Points, in no order, along strands that fork, close into loops and pass close to each other.
In the rows, zero is written as 128.
Points whose rows are less than 87.4 apart are linked; no others are. Some points are linked to none.
(349): [162 147  86 162 161 118 175 136 102 112  79 132 117 140 173 145 136 161
 139 130 130 184  79  98 131]
(484): [122 123  99 156 179 129 100 158 118 202 179 177 143 164 120 103 118 134
 153 139 114 130  81 132 141]
(587): [111 109 117 130 143 128 130 104 166 186 167 128 146 139  92 100 116 127
 160 115 127  84 111 130 117]
(610): [ 85 134 120 113 100 148 166  78 174 129 106  68 160 116 132 135 117 102
 146 132 151 103 167 147  75]
(812): [113 121  96 152 178 129 135 134 141 200 160 153 158 172 111 105 109 124
 167 147 121 123  81 130 130]
(238): [127 185  98  88  89 126 152 110  98  62  39  91 174 112 172 134 163 126
 110 137 151 144 140 146 112]
(821): [120 114  92 112 172 120 140 108 163 218 151 132 170 135  86  84 106 119
 165 132 133  79  86 115 109]
(348): [142 139  99 162 148 133 114 143  91  23 105 122 128 170 176 117 141 125
  99 140 171 175 156 141 171]
(456): [163 124 171 105 117 126  86 147 103 106 163 127 101  83 124 133 136 132
  83 113  94 146 132 127 176]
(97): [180  98 177 139 159 116  98 143 105 125 139 159 105  73 118 128 120 132
  85 114  71 140  88 103 182]
(406): [ 91 125 200 118  51 117 100 152 150 130 127 134 102  88 118 164 121 131
  87 101 124 103 193 135  99]
(239): [131  90 195 126  90 122 112 138 139 147 132 179  96  91  77 155 135 144
 104 105 108  81 139 115 134]
(868): [107 119 178  75  70 148 137 110 139 136  94 152 142  47 103 105  70  80
  94 128  90  91 181 118 110]
(230): [133 170  93 127 104 124 184 105 125 110  64 101 143 108 157 154 148 146
 158 125 155 138 117 111  98]
(380): [130 113 117 153 159 121  82 189  99 187 179 216  95 181 111 122 144 153
 148 142 117 157  96 126 146]
(40): [114 121 148  69  91 148 113 106 150 126 141  85 143  78 114 124 102  86
 117 120 114  91 182 142 116]
(887): [ 92 138 152 134  64 131  99 135 143  93 117  96 139 119 135 159 124 103
  89 108 152 124 203 138 121]
(11): [129  94 125 208 112  93 124 147 114  59 100 176  90 155 131 149 131 121
 112 125 169 175 144 111 151]
(828): [144 131 176 108 101 120  83 158  84  67 131 122 111  82 138 138 148 121
  83 118  99 163 147 139 177]
(643): [141 139 105 143 174 140  82 178  95 154 196 138 112 185 163 110 131 127
 131 143 106 153 104 148 154]
(272): [141 192  78 103 109 132 153 108  93  51  52 101 153 137 187 135 166 140
 112 130 167 145 146 147 123]
(805): [150 167  70 135 104 120 187 113 116 121  57 122 132 110 162 161 155 168
 159 114 149 151 113  88 118]
(363): [139 139 101 134 165 131 138 112 128 148 157 106 140 153 146 109 119 117
 146 147 114 138  97 131 130]
(767): [ 89  98 118 148 105 138 111 122 153 173 173 141 138 178 103 130 139 146
 167 114 152 104 148 136 111]
(882): [111 108 151  91 101 137 100 120 151 170 168 126 121 102  82 121 128 129
 132 101 120  57 153 133 112]
(848): [122 101 223 127  66 109 103 155 139 136 121 180  69  94  82 170 132 145
  84  99 116  84 162 128 118]
(861): [157 127 162 126 147 109 121 132  96  69 113 121 130  74 145 128 129 120
  87 132  92 168 101 111 174]
(667): [173 124 113  71 181 113 162  84 157 198 128 131 149  84  76  94  78 108
 122 128 107  56  74  96 100]
(654): [145 175  76 134 141 139 160 122  90  46  66 111 140 160 188 133 153 151
 106 142 177 165 125 133 144]
(56): [108 130 157 108  90 131 124 107 141 113 122 103 150  81 125 135 119 102
 119 117 117 107 172 133 129]
(243): [113 182 119  67  77 130 144 124 110  67  40  96 185  92 179 105 148  99
  94 143 123 136 151 160  99]
(423): [109 123  91 156 167 135 176 115 151 189 139 154 148 182 115 120 115 134
 187 154 135 131  89 123 112]
(160): [158 124 103 189 195 122 144 158  96 113 133 152 113 154 161 126 117 128
 110 154 104 192  80 117 158]
(533): [173 145 104 173 192 107 162 153  90  94 101 131 116 123 164 133 130 149
 112 140 109 190  69  96 146]
(173): [123 131  97 149 154 121 203 104 154 183 111 133 143 155 106 127 123 144
 187 138 136 122  86 106  98]
(788): [138  98 130 183 156 113 102 170 117 160 165 206  89 180 105 138 137 145
 146 130 118 165  99 119 149]
(499): [102 159 139  49  75 141 120 115 143  91  77  73 173  77 159  98 121  67
  91 160 114 126 190 155 108]
(518): [102 100 124 147 134 129 144 105 158 174 157 132 141 154  92 130 127 135
 178 120 139 104 125 125 118]
(762): [141 164  78 146 154 159 134 115  99  50  96 100 138 185 180 111 145 131
 113 151 178 156 147 150 155]
(63): [134 164 126  75 126 138 118 121 111  58 101  64 154  89 162 112 135  89
 112 146 117 159 138 144 148]
(66): [ 72 128 117 138  92 150 133  84 173 130 132  82 160 136 128 137 121 106
 144 112 165  92 195 151  80]
(519): [148 132 104  84 165 115 185  89 165 196 128 117 145  96  97 105  93 121
 148 134 116  78  78 102  98]
(315): [145  98 111 200 156 107 147 145 109  61  92 176  98 159 137 137 128 126
 128 138 153 191 117  92 153]
(428): [122 124 149 132 106 134 110 117 131 103 130 105 130 110 122 143 123 117
 124 115 118 124 146 128 147]
(711): [137 101 179 124 110 119  92 144 138 152 155 151  93 106  80 145 139 149
 114  94 102  96 126 122 146]
(802): [ 85 119 150 103 116 132  93 172 118 158 188 138  80 214 107 114 160 177
 155 148 166 110 155 172  91]
(2): [150 158 107 124 151 128 145 124 101  72 102  97 134 130 165 131 137 133
 118 144 129 169  95 124 140]
(497): [139 111 160 137 140 116 160 101 144 136 102 135 136  88 104 135 117 127
 134 128 110 115 108 103 132]
(82): [154 120 102 176 179 146  93 182  95 136 190 173 107 189 168 126 127 135
 129 145 110 176  97 134 158]
(6): [126 171 129  57  98 132 127 116 115  64  70  67 166  77 162 103 134  88
  96 159 117 139 152 159 128]
(124): [150 160 133  80 146 126 115 124  96  76 132  69 142  86 170 111 129  87
  95 139 105 161 113 134 164]
(811): [119 123 143 125 118 134  90 169 114 145 192 151  70 203 113 127 162 162
 148 130 152 130 137 159 118]
(809): [162 109 130  84 163 120 118  89 158 192 146 145 151  84  72  97  91 114
 122 116 114  57 102 109 110]
(231): [173 110 166 149 169 104 117 146 103  99 123 147 112  75 142 132 122 133
  77 128  84 167  83 100 182]
(731): [129 111 152 151 131 128 138 114 132 108 117 126 133 109 117 140 130 127
 127 131 115 134 131 114 141]
(53): [103 113 213 146  46 110  98 150 146 130 118 177  88  90 112 173 119 131
  77  94 131 113 179 116 106]
(310): [160 117 101 198 159 128 132 146 100  61 116 164  98 179 163 123 127 128
 121 145 156 194 119 116 166]
(78): [124  92 135 192 114 112 122 141 131  98 117 166  95 161 119 156 136 124
 131 122 145 151 138 108 147]
(714): [128 134  94 168 141 146 163 108 135 107 115 115 126 184 141 135 128 138
 163 152 155 153 132 124 129]
(233): [136 114 148 137 135 111 196  94 156 158  90 142 133  90  95 138 109 140
 149 125 114  89 112  83 102]
(237): [105 134 197  69  46 141  94 149 145 144 132 116  97  80 115 137 113 120
  83 105 109  96 203 155  92]
(696): [144 135 170 116 126 110 100 142  84  49 112 127 141  69 150 119 127 116
  86 130  99 172 128 129 180]
(283): [168 116 173 116 146 125  98 144 110 139 159 138 112  73 112 132 127 127
  91 114  75 122 102 127 175]
(285): [ 68 112 118 127  83 146 112 104 180 162 162  95 150 157 108 129 123 120
 163 107 164  87 183 156  80]
(267): [107 135 146  49  79 145 117 106 152 106 111  72 159  70 144  98 105  65
 114 141  99 108 179 150 120]
(715): [105 109 121 147 106 139  91 147 131 154 183 149 105 204 106 140 153 145
 159 117 150 123 148 146 117]
(582): [146 124 102 183 147 142 124 144 103  40 117 133 112 171 160 134 120 135
 106 141 172 180 144 129 163]
(524): [123 120  90 101 169 124 177  93 176 210 135 112 157 132 102  95 100 122
 173 128 137  89  84 115  89]
(867): [136 103 139  91 131 121 103 101 160 190 162 148 135  89  63 109 114 131
 131  97 110  64 123 122 122]
(739): [136 101 155 153 119 125 103 135 135 150 159 152 110 130  95 140 138 144
 135 102 117 113 116 124 153]
(441): [164 176  50 138 136 133 174 128 105 109  75 110 134 138 185 143 151 169
 145 128 152 174  93  99 127]
(818): [156 121  97 191 193 126 111 182  90 139 164 176 113 163 163 138 118 128
 123 154  95 180  80 124 160]
(365): [131 104 136 163 144 121 100 143 123 153 156 167 107 168 107 139 136 139
 141 116 113 141 111 119 156]
(835): [109 158  95  91 103 139 178  83 160 118  76  57 159 104 146 137 130 109
 156 141 163 113 143 135  74]
(416): [ 82 112 166  94 104 128 100 150 131 156 177 110  85 182 101 124 155 163
 151 115 163  85 170 175  77]
(476): [ 77 117 159  99  80 134 105 128 155 161 175 108 102 142  92 133 151 151
 133  95 159  79 176 171  85]
(255): [124 164  99 106 117 140 176  86 134 102  80  75 153 121 154 139 137 122
 147 142 157 132 130 130  99]
(390): [ 80 112 133 105  83 150  97 115 161 171 173  95 128 146 107 135 139 133
 153  91 156  83 190 163  89]
(556): [129 144  93 141 177 143 101 142 112 155 186 113 140 168 167 102 122 118
 143 146 108 134 102 143 147]
(408): [131 128 110 130 154 132 165  99 142 141 128  96 146 137 129 123 126 128
 150 139 127 121 107 122 121]
(676): [117 121 104 144 178 126  71 197  91 212 181 195 119 169 110 116 134 153
 141 144 110 122  78 133 141]
(521): [135 118 112 147 141 114 208  91 163 184  93 141 138 113  97 146 114 154
 174 129 123 101 101  96  94]

A piece is all that can be reached along the links. How many separate loops has the piece of each point below (a circle has one, a figure eight two, a Y none), and how many tips (points with one link)?
(715): loops 0, tips 2
(711): loops 0, tips 3
(696): loops 1, tips 0

A fork is a point with three links, a tip a point with one. Leave the first point through the second and follow the links. Name the first fork or tip that comes.
(160) / (818): (408)
(497) / (233): (237)
(66) / (285): (882)
(272) / (654): (78)
(233) / (497): (6)

How many points has the smallest loop of links through each point below? Write 0 if it is on no loop.
(696): 7
(811): 0
(499): 0

Name the points in between on the shortest way along the links from the first point to the second, in order.
(497) / (762): (731), (428), (56), (40), (267), (499), (6), (243), (238), (272), (654)
(66) / (643): (610), (835), (255), (230), (805), (441), (349), (533), (160), (818), (82)
(56) / (676): (428), (731), (497), (233), (521), (173), (423), (812), (484)
(667) / (285): (519), (524), (821), (587), (518), (767), (715), (811), (802), (416), (476), (390)
